Points, in no order, along strands that fork and pass close to each other.
(in the rows, 128 means zero)
Two points are linked if the straight distance between their rows is under 162. Some points are linked to none.
z_705: [157 154 151 152 127 150 184 129 101 162 116 132 126 161 131  98 142  98
 130 208 113 104 130 112  78 145 116 150  65 130 129 166 121 124 119 136
 152 123 135 113 178 123  84 183 163 123 118 105 118 197 128 121 182 143
 119 133 126  96 158 133 105 149 102]
z_291: [185 157 167 116 117 152 184  93 123 131 122 162 117 143  92 133  97 121
 148 208 148  99 109 130 101 128 114 132  83 108 148  99 129 157 115 140
 117 137 143 102 141 131  71 173 177 121 128 121  88 163 149 123 136 116
 108 149 107 129 153 118 116 151 100]
z_49: [103 107 147 175 133 130 145 140 102 142 124 100 148 127 125 110 152 103
 111 152 130 120 144 133 161 128 159 152  92 138 103 184 114  97 130 132
 163 159 131 166 172 151 115 136 108 122  93 110 163 133 103 130 166 141
 125 118 159 119 138 119 108 115 127]
z_880: [166 141 122 107 115 133 119  92 174 121  99 166 109 120 121 159 115 144
 159 119 146 144  93 125  97 136 113  87 168 137 155  82 141 131 156 126
  81 108 134  93 111 100 119 153 151 142 152 144 106 129 119 113 120 121
 109 115  96 150 123  87 140 145 117]
z_622: [116 131 115 138 141 130 138 149 128 154 135 130 144 105 135 101 115 126
  94 188  91 110 109 102 107 152 132 147 124 159 146 131 137 174 113 123
 159 139 139 145 189 153 129 136 150 147 142 136  94 143 145 121 132 109
 137 148 145  99 106 115 188 122 126]
z_482: [112 126 151 117 154 162 116 140 142  89 131 154  99 156 130 141 120 119
 126  93 136 137 141 117 131 129 109 125 163 139 125 145 110  94 155  96
 116 109 113 117  66 122 162 118 148  91 113  97 119 145 121 148 122 128
 154 107 133 138 117 126 102 131 149]
z_182: [136 123 138 134 153 150  87 133 184 131 119 151 102 111 139 138 148 161
 130  73 128 166  95 124 130 138  96  66 168 139 129  80 139 101 155 126
  98 100 123 114 135 104 177 164  77 163 177 113 167 107 106 132 106 127
 116 119  89 124 132 119 178 137 114]
z_565: [ 89 136  94 124 105 108 101 149 100 121 115  90 147 142 176 139 134 131
 154  77 123 157 149 135 139 131 148 131 136 138 120 166 130  97 147 114
 131 140 128 155 122  85 146 124 149 138 105 142 150  93 115 107 146 151
 140 122 138 139 139 106  83 116 153]
z_896: [122 169 159 152 116 158 157 112 156 136 148 141  95 122 105  93 153  65
 149 186  78 109 139  70 130  98 103 151 148 131 122 105 130 116 163 119
 110 158 112 126 114 163  95 114 122 130 151 130  72 163 125 116 109 162
 156  61 158 147  82 103 152 140 153]
z_825: [145 149 130 142 175 152 156 129  91 124 142 160 163 156 123 106 108 133
 119 125 152 153 132 132 125 128 101 134  60 104 133 130 125 115 106 127
 118 121 130 105 128  99 119 165 125 130 135 100 176 125 153  98 123 117
  96 161  96 103 190 164 100 142  85]
z_942: [152 110 122 122 117 129 113 127 121 115 122 129 118 153 134 133 108 148
 158 106 146 109 123 144 123 123 143 152 172  99 102 142 126 120 120 125
 125  87 139 105  60 132 131  94 119  54 105 137 118 126 121 163 138 101
 134 143 109 193 135 150  57 108 128]
z_443: [100  86 113 127 145 104  99 164  80 102 148  99 155 141 140 140 111 152
 122  47 163 151 146 152 171 142 150 131 130 117 106 176 129 129 103 125
 146 138 115 146  93 121 168  95 127 103  86 121 176  76 114 149 133  98
 138 181 112 142 149 141 103  97 135]
z_234: [ 87 109 142 122  98  99 128 135  98  86 180  98 121 116 117 151 132 115
 103  90 156 126 156 130 168 104 134 150 140  95 100 140 119 129 126 108
 132 155  87 133  47 166 162  59 112  87  85 129 133  92 132 169  88 126
 154 153 154 148 105 144 110 103 168]
z_484: [160 121 147 154 115 115 111 102 177 145 112 148  91 108 118 149 154 113
 153 157 113 113  85 147 113 127 127  84 155 160 152 116 122 126 163 149
 113 115 128 122 184 126 107 146 131 150 144 153 102 171  79 140 155 160
 131  72 139 117 108  87 177 136 136]
z_225: [ 93 128 132 106 135 110 184 120  98  84 163  99 144 121  90 155 117  91
  89 137 152 125 158 121 163  93 139 141  63 130 153 124 120 160 102 125
 133 175  90 145 100 150 121  98 163 139  94 140 116 131 147 109  97 148
 139 156 165 105 119 111 142 121 156]
z_723: [ 78 143 130 117 110 128 157 134 116  76 160 101 122 123 118 144 111  93
 102 129 141 126 162 105 160  98 131 155 117 127 129 127 116 132 128 104
 129 167  94 140  69 159 141  80 152 110  90 133 108 121 153 121  88 144
 144 129 168 135  98 116 123 120 172]
z_668: [132 167 114 104 129 151 135 131 153 150 127 152 106 127 147  91 135 127
 137 180  71 125 119  79  66 125 101 149 140 146 145  96 152 137 131 109
 123  97 141 110 121 139 105 133 159 131 173 132  56 147 166 116 109 117
 153 102 131 122 108 132 137 164 133]
z_543: [ 75 143 109  83  87  74  95 123 121 126 148  93 119 109 151 160 163 140
 134  67 107 131 181 148 119 115 128 109 148 106 153 103 136 117 124 147
  89 149 106 136  88 115 149  90 123 169 140 152 111  86 143 118  86 163
 159  84 148 129  81 123 129 127 180]
z_352: [160  69  91 100 125 105 113 128 135 148 115 111 126 122 113 130 127 163
  87 137 148 109 126 153 110 142 142 143 125 122 120 122 123 168  90 149
 158  72 145 112  99 156 118  70 120  67 124 155 114 141 150 172 122  80
 136 160 118 150  84 149 132 103 106]
z_976: [140 166 124 108 105 116 166  96 112 106 127 147 140 142 118 153 119 104
 151 137 132 138 125 129 119 113 119 112  83 126 167 119 132 134 125 141
  93 157 124 122 154  97  96 168 169 186 131 151 123 137 142  75 133 152
 107 132 124  96 173 105 116 153 132]
z_913: [110 112 128 134 188 143 151 166 111 149 132 121 140 142 134 115 134 118
  67 146 126 135 137 135 102 141 124 137  65 175 135 171 107 129 127 108
 182 107 114 130 150 136 136 146 146 116 112  98 140 161 133 142 144 132
 130 144 140  71 112 131 152 136 110]
z_434: [145 163  83 113 124 103 182 109  89 145 129 125 155 144 134 101 116 139
 122 179 120 143 123 114  67 123 121 157  47 123 139 126 155 174  85 137
 130 130 146 111 160 113  71 157 183 156 133 138 103 130 176  94 149 115
 122 179 108  78 178 140 109 151 105]
z_693: [113 100 132 161 137 144 164 142 100 154 113  99 150 143 112  95 124 108
 111 181 131 105 148 119 137 149 156 183  96 129  97 192 122 126 110 131
 183 141 138 151 157 156  99 127 125  85  93 109 143 155 124 136 175 123
 123 141 142 132 124 128 109 111 108]
z_348: [198  68 140 111 137 105 115 109 155 130 124 142 129 125  81 162 119 173
 123 106 183 106  89 180 145 121 135  98 145 109 134  82 113 142 105 151
 122  76 150 105 101 147 127 117  93  78 113 144 139 133 100 179 112  93
 118 158  88 153 122 147 130 102  96]
z_724: [131  80 192 174 137 134 107 144 136 110 122 132 131 115 101 145 131 131
 124 110 170 110  96 151 195 151 151 118 166 131  97 157 115 109 138 126
 150 155 124 155 167 165 157 131  65 132  95 104 169 123  78 174 144 108
 115 126 144 137 137 136 163 106 122]
z_175: [170 108 139 134 115 121 121 100 194 151 121 139  99  89 101 108 138 141
 138 183 108  75  92 135 126 121 143 130 168 131 136  79 138 143 134 159
 119 109 156 112 138 164 104 106 110 109 166 158  81 155 120 151 112 120
 126 104 136 156  89 129 167 130 126]
z_483: [123 123 107 146 135 145 135 152 116 148  93 114 150 145 146 102  98 132
 141 172 120 118 130 120 107 167 148 175 125 138 101 188 136 136 121 122
 175 114 146 136 146 118 112 130 147  90 110 116 130 146 138 131 172 101
 118 161 120 157 135 133  90 113 101]
z_882: [161 135 162 160 107 163 136 104 130 129 104 146 114 140 112 133 115 108
 173 175 140 105 115 126 132 138 126 134 139 107 123 149 122 119 146 137
 116 145 147 120 143 105 104 160 137 109 119 116 132 164 100 124 166 140
  97 110 123 163 157 106 102 128 103]
z_135: [119 153 131 133 106 137 136  91 149 131 138 142 143  84 108  94 128 127
 149 166  89 105 134 106 146 101 135 143 122  82 119  76 155 136 120 151
 101 167 149 123 136 147 105 129  91 151 174 139 119  84 151  99  95 118
 111 120 131 161 135 160 120 134 137]
z_221: [154 163 168 123 135 190 140 100 142 104 103 165  99 158 113 139  96 103
 174 151 143 127 131 103 118 131  94 127 148 115 124 141 117 114 150 112
  98 129 123 101  87 102 117 166 165 100 123  99 117 170 117 119 151 128
 115 124 104 175 151 102  88 138 114]
z_21: [157 147 122 129 141 145 115 111 180 142 109 165 118 113 134 138 141 143
 132 124 122 168  89 112 100 130  90  81 141 151 163  77 143 117 164 126
  92  98 127  92 159  94 149 187 122 179 174 138 135 128 118 101 109 136
 113 114  89 104 133  97 174 155 108]
z_982: [113 133 172 166 115 155 108 109 168 122 125 150 103 109 113 117 151  94
 168 151 100 114 137 105 163 132 126 126 189 125  91 154 118  97 170 132
 113 168 108 143 138 147 119 125 105 134 139 115 125 130  82 137 142 145
 126  71 154 163 117 109 136 126 153]
z_54: [140 107 162 148 168 154  88 138 218 148 112 152  86 109 128 135 150 158
 120 102 125 136  84 138 148 159 113  82 190 162 114  97 135 104 172 130
 131  92 131 129 173 127 184 159  65 149 159 109 164 135  79 164 122 126
 123 111 110 117 120 133 192 134 111]
z_436: [174 122 123 144 138 119 146 122 121 166 105 127 129 157 142 126 143 126
 137 160 130 127 100 133  69 125 118 124  88 149 145 146 116 107 138 134
 149  81 148  97 166  93  98 174 143 115 113 133 130 185 121 127 175 126
 106 119 111 112 162 122  92 148  91]
z_391: [119  74 121 140 140 117  73 171 104 125 128 110 152 124 143 143 114 170
 104  59 171 142 111 163 163 158 150 114 154 131  96 155 129 145 116 128
 160 116 125 152 144 123 181 101  84 128 115 109 183  86 118 163 135  96
 126 183 110 128 118 143 159  95 102]
z_827: [143 133 146 155 169 161 128 142 102 129 131 152 151 182 138 109 122 142
 137  78 150 153 122 122 130 130 106 128 113 115 119 149 108  74 146 120
 121 111 138 102 107  96 153 164 109 105 117  83 172 130 125 126 131 120
 113 139  95 138 193 156  74 137  97]
z_917: [127 151 146 164 126 156 113 131 119 118 106 145 139 143 152 141 138  98
 159 108 130 164 123 113 158 135 110  99 133 149 125 171 121  88 171 122
 106 156 105 144 189 101 136 190 122 184 117 110 168 125  70 102 157 164
 111  94 122 114 163  81 130 142 123]
z_126: [ 93 174 100 120 125 159 152 137 116 124 130 134 123 129 149  94 116 110
 138 163  78 140 159  90 102 116 105 159 116 120 130 125 145 125 131 101
 121 128 138 127  97 121 104 127 149 122 145 112  87 121 179  98 109 128
 140 107 147 130 128 143  90 150 150]
z_511: [ 98 146 105  89 130 116 143 121 121 121 157 128 132 111 127 135 134 134
 102 115 108 126 146 115 103 107 110 119  95 133 175  84 134 150 102 122
 108 135 108 126 102 131 135 111 156 161 152 140  87 117 184 101  81 137
 140 119 132  96 101 133 156 144 140]
z_878: [191  67 126 116 146 117 118 118 161 147 118 128 112 138  84 138 126 159
  94 137 169  93 104 162 114 136 145 137 147 133 116 108 109 147 105 143
 150  66 141 108 101 165 128  93 107  51 107 139 119 168 117 197 133  94
 126 143 129 133  85 143 143 103 103]
z_134: [144  77  74 121 113  92 108 127 117 158 106  93 165 117 124 122 117 168
 104 127 145 127 126 160 127 135 156 151 111 112 116 126 131 168  91 147
 158 102 154 136 132 124 114  85 108  96 127 158 142  94 141 131 132  79
 133 178 101 150 107 151 118  91 101]
z_476: [101 116  80  81 123  84 136 117 101 120 155 102 149 100 121 139 122 160
  99 103 136 135 157 145 127 102 129 132  84 101 150  80 140 172  80 143
 119 135 130 138  90 132 130  85 129 142 152 148 117  85 188 107  81 117
 135 159 125 121 111 154 126 125 140]
z_687: [ 97 130 161 148 129 151 115 148 140 112 127 147 125 111 119 131 133  93
 115 134 117 131 137 110 182 133 127 120 157 148 123 144 119 133 148 113
 123 175 104 159 166 157 139 135 113 162 128 109 130 131 108 125 119 137
 131 104 160 125 114 104 167 120 147]
z_324: [105 191 106  83 125 135 156 105 108  80 125 144 155 148 118 164 103  98
 165 101 135 162 165 111 132 109 102 115 103 115 154 124 134 114 128 118
  82 170 104 120 108  89 111 159 180 178 134 143 120 107 150  54 112 152
 120 131 122 113 165 112  99 151 151]
z_904: [138 151 122 123 139 157 162 113 108 124 141 157 157 128 107 101  94 129
 119 173 136 133 138 112 131 111 108 157  57  85 126 109 143 145  93 133
 119 143 140 122 122 135  97 142 123 134 147 113 138 103 180  98  97 105
  92 163 110 126 172 175  98 136 101]
z_663: [140 173 117 128 109 146 165  95 120 145 136 139 152 113 117  98 118 124
 143 197 101 109 132  99 123 103 122 160  83  87 135  92 150 146 109 150
 105 155 154 121 148 140  80 142 121 152 158 133 117 102 169  82 106 116
 106 137 124 138 159 161 108 145 115]
z_784: [110 170 143 155 143 164 205 152 101 155 146 124 130 137 131  69 132  83
 102 216  76 117 141  69 104 128 108 182  87 135 121 154 117 149 125 105
 165 152 116 142 173 165 100 142 152 132 110  96  93 173 148 116 129 151
 154 120 168 102 113 127 146 151 135]
z_236: [127 100 165 179 109 126 129 122 105 131 121 113 159 112 114 128 132 111
 152 136 146 113 117 146 185 139 162 137 122 109  96 166 118 107 132 146
 149 170 142 153 170 140 127 144  82 139 100 120 174 108  78 136 161 121
 103 133 136 151 166 127 114 106 117]
z_223: [ 90 161 118 117 106 145 171 126 102 110 125 108 119 143 130 100 107 104
 156 166 107 124 167 104 120 107 132 182  88  85 109 141 138 122 122 120
 130 143 142 127  69 133  84 117 147  94 113 119 104 111 164 111 122 130
 130 134 135 170 150 157  48 131 145]
z_551: [142 120 146 168  98 116 119 109 120 118 124 130 168 102 114 129 116 134
 165 110 151 137 101 147 179 128 139 126 138  93 109 112 136 127 137 148
 110 167 148 122 161 114 128 155  74 159 129 130 181  80  97 111 128 114
  85 157 109 171 180 136 116 110 108]
z_860: [125 123 142 133 135 132 122 110 145 136 139 139 128 108 122 103 153 142
 130 129 105 125 130 118 131 106 124 126 123 109 130  87 137 102 127 130
 108 124 141 116 106 131 138 118  94 137 169 134 137 111 144 118 100 125
 128 110 121 134 131 150 119 132 130]
z_934: [194  91 134 119 158 132 114 135 181 163 100 150  93 142 115 146 116 166
 106 132 156 109  85 168  94 146 140 110 168 161 130 109 118 134 135 133
 144  59 150 104 131 122 146 141 128  70 127 131 125 187 107 179 142 107
 112 131 114 125 102 141 167 124 102]
z_428: [ 92 139 105 132 105 135  67 176 152 121 111 131 107 121 177 131 132 121
 131 112  98 138 160 112 141 162 133 115 217 157 104 167 136 127 167 112
 152 125 109 179 136 132 161  89 138 144 144 122 123 120 121 133 130 139
 149  88 156 125  76 111 150 115 159]
z_437: [126  82 150 143 150 134  93 153 140 123 131 131 127 116 122 138 127 151
 103  95 154 125 104 149 156 146 135 108 155 134 119 129 121 133 129 125
 140 121 130 135 135 141 178 117  86 125 130 114 167 116 117 158 120 109
 123 142 124 122 126 141 163 110 113]
z_900: [109 158 138 155 110 153 109 112 172 140 132 138  99 102 129  89 152  91
 169 164  65 119 153  87 136 114 122 138 181 124 103 130 140 105 170 130
 112 154 124 136 120 145 106 107 114 132 164 130  92 118 114 120 122 154
 149  59 157 166  95 115 131 128 161]
z_333: [111 131 118 127 102 135 130 123 105 109 134 120 130 148 131 112 119 127
 162 111 125 129 159 135 133 110 131 171 134  86  93 146 131 112 116 116
 136 116 148 124  50 126 117 105 120  66 105 123 130  94 148 148 122 102
 131 153 112 193 152 171  33 107 139]
z_120: [ 94 146  90 136 173 135 165 154  79 148 130 117 165 136 148  92 122 119
  84 150 111 160 154 121 110 140 117 155  50 153 134 178 130 143 101 118
 163 139 118 136 171 126 124 153 162 151 117 102 150 132 161 105 140 138
 126 158 138  57 145 142 136 138 124]
z_497: [119 133 113 158 132 127 110 152  96 142 112 118 145 163 169 115 137 128
 155  85 135 151 130 128 129 138 130 136 126 142 115 165 110  82 156 113
 135 117 136 128 128  77 139 143 122 120 110 119 167 126 111 118 163 145
 126 111 117 146 161 123  62 124 118]
z_278: [115 123 173 135 155 166  90 143 158  89 137 170 102 135 118 152 127 126
 117  81 144 139 139 108 158 151 111 104 216 132 100 148 111  92 162  96
 120 131  98 141  80 145 183 114 112 106 123  85 141 121 101 165 127 114
 148 114 136 139 120 126 141 121 153]
z_747: [136 122 150 152 146 164 105 117 178 152 130 141 121 115 130  79 149 150
 148 139  93 118 121 107 126 126 125 132 162 116 100 100 137  83 141 120
 117 108 150 114 111 131 147 124  66 113 173 116 149 112 116 131 113 120
 121 101 113 153 144 163 102 142 117]
z_612: [ 71 140  76 103 127  95 119 156  82 145 129  91 155 108 174 123 134 131
 108 108  99 156 166 138 116 124 144 131  95 147 152 134 142 146 106 129
 138 149 122 158 159 108 146 121 157 169 136 146 142  91 155  92 123 152
 141 122 149  85 116 127 145 123 152]
z_362: [134 113 140 137 110 109  55 113 173 115 124 137  78 124 152 167 171 148
 156  37 139 147 109 140 132 143 121  58 228 129 113 119 129  90 161 134
  85 119  96 129 116 115 165 110  98 145 132 138 141 100  66 159 132 149
 144  80 123 144 104  98 161 126 145]
z_382: [ 89 164  75 106 138  98 171 127  71 128 140  95 165 127 142 110 106 117
 107 130 105 155 167 130 128 108 142 156  53 134 144 140 148 156  81 127
 139 170 120 150 147 115 109 137 162 171 126 137 142  95 168  68 128 140
 121 168 140  79 156 147 122 132 140]
z_195: [127 170 144 140 122 156 215 129  81 140 134 110 128 151 112  89 119  74
 126 216 108 109 154  92 112 135 112 174  49 112 124 164 128 145 100 130
 153 164 126 139 161 138  75 162 178 123 101 102 108 174 148 102 156 158
 129 152 143 103 149 125 105 150 118]
z_642: [ 65 170  82  88 101 101 168 152  93 107 144  75 123 133 150 134 116 101
 126 127  86 142 179 114 100 116 127 147  92 152 155 124 142 148 113 110
 140 147 114 147 111 139 109 105 187 149 102 152  71 130 159  96 107 174
 176 117 179  93  93 114 127 139 191]
z_573: [133 116 160 127 203 170 138 153 145 142 133 164 124 141 125 126 124 134
  68 137 136 141 116 130 118 127 105 114  93 160 143 129 100 126 142 105
 155  99 110 116 142 127 151 171 120 125 136  87 151 158 128 149 120 118
 117 132 113  76 129 145 167 138 109]
z_353: [144  79 162 139 133 101 130 121 117 117 146 104 112 153  89 151 157 122
  97 100 171 102 123 161 150 111 149 123 121 130 116 154  86 100 111 139
 140 114 119 125  97 157 139  97 112  76  75 137 138 157 100 179 148 127
 138 119 150 124 112 128 122 108 135]
z_383: [168  96 127  97 165 125 111 140 165 160 117 137  98 142 140 150 126 166
  91 106 147 127  92 154  71 136 119  90 127 165 162 103 116 135 134 128
 138  53 139  93 128 101 157 144 140 111 138 132 127 170 128 161 132 119
 122 131 102 104 114 131 158 137  99]
z_427: [100 135 145 146 160 161 125 150 123 115 120 153 140 134 148 131 146 103
 120 111 114 164 140 122 151 131  99 110 121 148 142 169 109  96 154 104
 122 140 102 146 169 120 152 166 111 174 128  90 153 128 105 112 132 147
 130  98 135  98 148 119 134 141 135]
z_930: [136 144 132  81 166 140 156 121 131 128 154 153 119 124 115 123 127 128
  83 145 128 136 128 116  95 103  94 109  69 139 172  80 132 148 107 112
 117 103 114  99 107 141 133 135 154 146 163 121  97 142 180 120  81 127
 133 139 121  72 120 148 161 160 122]
z_142: [120 111 143 145  94  97  62 123 145 115 115 113 108 108 150 164 162 150
 158  55 152 147  89 158 154 134 142  73 185 126 121 115 133 107 159 141
 100 139 115 139 143 111 149 125  83 176 129 149 164  94  72 151 139 146
 124  97 124 144 123  98 159 123 136]
z_41: [ 70 130 114  96 113 117  84 153 128 134 156 111 103  93 155 132 163 145
 101  78  89 144 176 134 126 127 123 101 145 126 139  96 139 135 125 116
 112 143 113 147 124 126 168  97  98 178 163 122 133  94 148 127  81 158
 156  95 150 104  73 134 173 130 155]
z_10: [149 144 167 107 146 170 141 111 147  94 118 153  81 167 109 148 116 101
 144 133 142 116 135 115 123 121 107 131 162 126 120 133 105 105 142  97
 101 105 114  90  41 130 134 131 155  72 108 104  97 179 116 152 136 121
 136 114 127 168 124 118  88 134 134]
z_764: [183 124 155 147 129 130 142  99 173 173 113 149  99 109 100 122 137 121
 145 201 103  87  76 142 100 134 130 121 139 159 144 106 133 138 148 142
 133 111 156 108 183 145  96 156 133 121 149 145  88 185 101 152 150 130
 119 100 128 122 113 108 173 140 118]
z_941: [147  79 149 130 111  82 109 107 130 132 147 105  97 142 120 149 185 142
 129  78 151  96 126 166 123 104 143 111 142 111 123 120 101  91 123 148
 115  99 138 118  87 137 134  79  98  91 102 147 124 140 104 173 138 139
 148  94 142 136 121 144  93 120 139]
z_211: [129 157 129 158 100 102 114 109 107 123 118 122 169 124 141 127 137 133
 165  93 149 157 110 127 157 114 138 122 118 103 126 115 137 108 148 149
 100 162 141 114 154  85 130 169  90 177 139 142 185  88 106  82 130 140
  91 132 105 144 190 114 100 140 110]
z_187: [110 114 128 161 105 118  53 153 163 152  95 123 119 104 176 116 144 146
 135 110 112 123 110 131 141 162 147 118 220 143  88 154 136 116 163 133
 150 118 124 169 174 125 153 105  93 149 155 137 141 117  96 137 146 133
 126  93 150 142  93 127 150 116 140]
z_579: [153 116 104  96 123 108 106 125 153 136 117 131 104 137 150 161 133 149
 140 110 133 131 109 132  77 131 120  97 149 151 154 112 128 128 135 124
 113  75 130  98 112  97 132 130 168 126 140 150 102 157 138 131 135 134
 126 107 112 123 106 100 122 139 124]
z_840: [156 111 119 154 138 148 100 148 140 146  93 144 154 147 146 110  83 151
 143 125 153 128  91 123 122 158 139 142 166 136 103 155 128 124 143 115
 155 101 159 121 142  97 143 145 112  85 122 110 152 139 117 141 160  95
 107 153  98 167 152 132 105 118  82]
z_7: [128 111  93 117 154 120 154 139 114 150 133 125 155 113 108 114 100 135
  80 178 129 121 111 130 105 142 138 145  74 152 148 124 146 194  90 133
 168 122 134 124 166 144 113 132 166 127 131 134 105 141 157 136 128  91
 133 180 124  87 109 126 182 116 109]
z_218: [130 123 132 139 106  98  87 107 163 132 121 124 113 102 138 145 166 123
 153 115 118 124 108 143 130 120 141  88 154 142 151 108 129 115 151 149
  95 132 127 131 151 110 120 127 119 174 148 158 120 122  95 121 135 156
 130  73 131 131 106  95 159 135 148]
z_659: [134 122 153 138 133 145  59 136 187 109 122 160  79 134 143 159 152 133
 148  62 144 155 109 124 151 160 110  79 252 139  89 143 123  95 183 124
 113 115  98 144 114 126 179 121  95 128 132 110 142 118  73 168 149 126
 143  93 132 143 114 110 174 119 141]
z_519: [ 86 166 103 105 135 114 193 127  80  99 158  86 159 126 108 125  97  87
 107 162 123 130 170 111 151 108 139 161  59 133 141 133 138 168  84 130
 135 196 111 163 147 154 106 126 178 156 103 137 124 122 155  72 127 153
 125 167 159  85 144 123 137 133 153]
z_256: [133  97 123 113 104 115  59 149 126 107 140 127 121 132 160 160 118 173
 149  35 150 139 122 147 138 156 140  98 224 104 111 130 135 128 136 120
 111 114 123 126  81 117 187  89 107  99 124 129 150  86 114 162 123 102
 133 156 102 168 124 139 122 105 132]
z_823: [ 89 102  74 117 109  86  92 163  96 153 120  72 144 126 176 128 135 146
 111  91 120 147 150 149 117 146 167 134 119 154 121 160 136 131 119 132
 156 127 130 166 146 103 153 101 141 142 119 147 146 101 137 117 152 129
 145 130 142 114 104 119 126 108 136]
z_841: [155  92 135 130 134 118 125 135 119 107 104 116 113 156 119 170 131 125
 128 114 167 107 108 167 136 134 163 108 137 162 145 164 101 121 123 133
 140 109 118 132 132 129 135 126 154  97  76 142 124 172  89 162 173 133
 127 130 139 112 124  94 132 117 126]
z_789: [154 152 121 129 120  94 141 107 107 108 121 136 163 139 131 159 131 133
 138  84 166 158 108 146 134 109 126  98  94 114 162 100 129 123 136 141
  93 130 135 103 149  87 126 164 120 177 139 154 163 115 134  87 123 138
  96 143  98 112 188 112 117 143 106]
z_329: [163  94 137 109 143 119 124 117 107 104 136 138 159 137  92 157 101 160
 129  86 186 137 109 157 155 124 132 104 120 101 137 116 112 147  97 143
 122 113 134 110  89 122 134 121 120 103 107 133 146 110 117 153 110  96
 108 169  83 152 153 138 111 104 101]
z_752: [149  95  58 111 135 101 144 118 107 145 108 108 173 121 116 116 100 158
 102 152 150 140 119 139 113 138 144 143  68 128 138 130 138 182  80 149
 161 111 153 123 150 117  91 120 146 112 125 156 130 112 151 117 138  89
 122 196  90 122 134 140 128 113  97]
z_875: [119 118 116 107 102  65  89 121 100 133 141  92 153 110 152 149 165 168
 132  42 140 152 126 163 139 107 140  98 110  98 139  84 132 120 110 146
  99 135 132 121 124  98 147 121  81 185 158 156 173  63 137 111 103 138
 122 127 110 130 141 130 120 125 127]
z_803: [107 186 147 134 112 132 181 109 126 118 163 127 118 121 106 106 147  68
 130 172  81 116 147  79 134  82 111 148 103 119 152  98 130 137 137 124
 104 176 103 129 135 160 100 121 143 161 139 150  75 146 144  95  91 161
 161  81 164 111 104 112 155 149 167]
z_865: [143 122 133 164 149 159  95 139 168 164  97 145 133 140 156  94 124 156
 149 121 114 129 102 107 117 141 121 132 175 134  97 131 132  92 158 116
 139  97 151 125 139 103 157 144  78 108 155 104 158 123 120 131 137 108
 110 117 103 154 155 148 108 132  94]
z_867: [158 149 145  79 144 152 167 112 139 116 128 169 122 138 110 143  95 126
 122 174 144 116 111 124  95 127 110 125  96 136 163  88 131 154 120 113
 112 114 121  94 107 132  96 153 186 128 140 123  79 162 156 123 113 110
 117 143 117 123 128 116 141 152 120]
z_928: [114 108 130  98  83  61 108 105 113 117 152  91 115 112 138 155 175 139
 132  68 131 106 151 158 117 103 141 103 131 109 143 106 118 110 123 147
  94 128 130 124  82 124 122  83 119 130 122 168 115  97 132 135 115 153
 148  93 141 146 101 131 106 120 164]
z_891: [186 131 168 151 114 162 169 111 126 137 104 155 127 137  91 136  91 129
 155 197 157  96 108 143 128 145 126 136  96 106 130 123 124 143 125 145
 131 139 157 108 145 122  89 178 146  97 114 109 128 171 105 133 163 122
  84 150 102 154 156 119 117 133  87]
z_355: [172  94 121 146  99 107 114 126 134 123  88 113 123 127 118 165 111 134
 152 130 174 106  79 174 152 144 173 117 171 142 128 150 130 134 134 150
 142 120 139 133 162 123 119 133 140  99  97 157 128 149  82 150 171 127
 103 139 122 144 123  88 144 106 110]
z_725: [142 124 112 109 104 119 126 107 160 153 126 126  99 107 135 105 149 145
 134 177  88  85 115 109  88 118 132 139 149 136 134  81 149 146 123 138
 121  94 148 111 108 153  98  90 137 107 163 157  64 143 159 142 113 116
 147 105 136 153  86 140 129 139 132]
z_499: [134 156 109 114 138 132 204 121  91 120 128 114 153 156 122 112  94 112
 121 196 138 127 149 115 108 135 127 158  39 117 126 154 145 160  77 138
 149 156 141 131 146 129  67 158 194 126  93 120 119 157 152 101 167 131
 120 199 114  97 175 131 101 140  93]
z_48: [122 178 134 136 142 146 182 139 112 154 157 141 139 123 122  81 112 100
 104 211  73 116 118  80 104 125 118 171 103 145 152 123 135 175 108 117
 156 161 126 134 191 169 110 151 161 159 128 117  79 157 160 110 120 117
 151 136 153  85 112 124 180 150 134]
z_305: [112 118 112  93 129  98 142 113  82 108 161 115 157 121  99 128 127 140
 112  88 142 132 162 151 149  91 124 137  76  86 124 108 122 130  94 139
 125 123 132 124  70 130 118  90 102 116 129 135 148  81 170 123  88 116
 140 156 124 132 141 171  92 118 140]
z_772: [131 186 143 115 100 127 180  84 114 103 155 139 133 125  98 136 123  78
 151 166 104 122 146 106 138 103 111 126  85 115 165 103 133 140 119 139
  83 188 113 128 156 140  83 154 158 184 142 143  93 137 143  74 118 158
 128 110 148  98 150 111 149 156 156]
z_743: [163  87 120 124 109 114  75 148 119  97 128 137 118 150 135 160 105 151
 146  71 163 115 114 159 145 148 150 136 225 104  93 159 125 136 115 125
 138  94 123 123  77 148 167  70 117  51  90 134 139 108 105 181 139  97
 129 174 117 175 123 153 106  94 140]
z_257: [130 117 155 163 147 142  78 153 206 156 118 148  92 104 135 107 160 130
 126 134  99 111 110 120 147 155 125 101 214 162  94 125 128 111 170 137
 153 112 131 154 178 156 154 120  75 146 164 120 136 147  87 153 129 140
 140  73 141 121  92 131 184 128 137]
z_621: [ 59 151  86 112 120 116 143 161  91 115 132  86 139 120 154 123 123  93
 117 126  86 151 183 117 135 128 139 156 109 165 130 161 133 130 126 104
 149 153 117 176 138 139 131 116 168 149 103 127 111 112 138 102 123 167
 163 111 178  99 101 109 124 124 173]
z_403: [ 89 126 108 113 126 144  70 165 158 122 134 136 110 104 164 130 129 146
 101  94  98 137 155 110 130 156 118 110 190 143 122 122 135 134 143 112
 129 124 114 158 114 124 176  90 105 150 164 109 129 105 147 136  89 123
 150 115 142 117  80 130 158 124 137]
z_805: [ 76 121 100  99 111  86 137 136  81 100 163  82 140 120 116 140 119 131
 109  79 146 139 177 149 154 104 133 156  89  88 110 134 121 139  99 113
 146 135 117 137  38 147 135  69 127  88  93 136 139  71 163 139  89 130
 150 162 138 152 117 167  85 102 164]

A fork is a point with three links. Follow the links from the first point to the second and name the forks in between, in order.
z_913, z_865 | z_382 > z_612
z_499, z_41 | z_195 > z_878
z_687, z_437 | z_976 > z_236
z_7, z_54 | z_878
z_236, z_900 | z_976

A fork is a point with three links, a tip a point with one. Leave the first point through the second and follow the links. Name the first fork or tip that comes.
z_291, z_891 | z_256
z_860, z_135 | z_612
z_21, z_182 | z_355
z_427, z_687 | z_976
z_278, z_482 | z_382
z_825, z_904 | z_236
z_54, z_182 | z_878
z_352, z_134 | z_195

Follow the links from the first point to the second, and from the first to the third. Name the last point that the two ways share.
z_687, z_904, z_391 | z_236
z_803, z_904, z_437 | z_236
z_573, z_211, z_482 | z_382
z_913, z_362, z_724 | z_382
z_329, z_41, z_784 | z_878
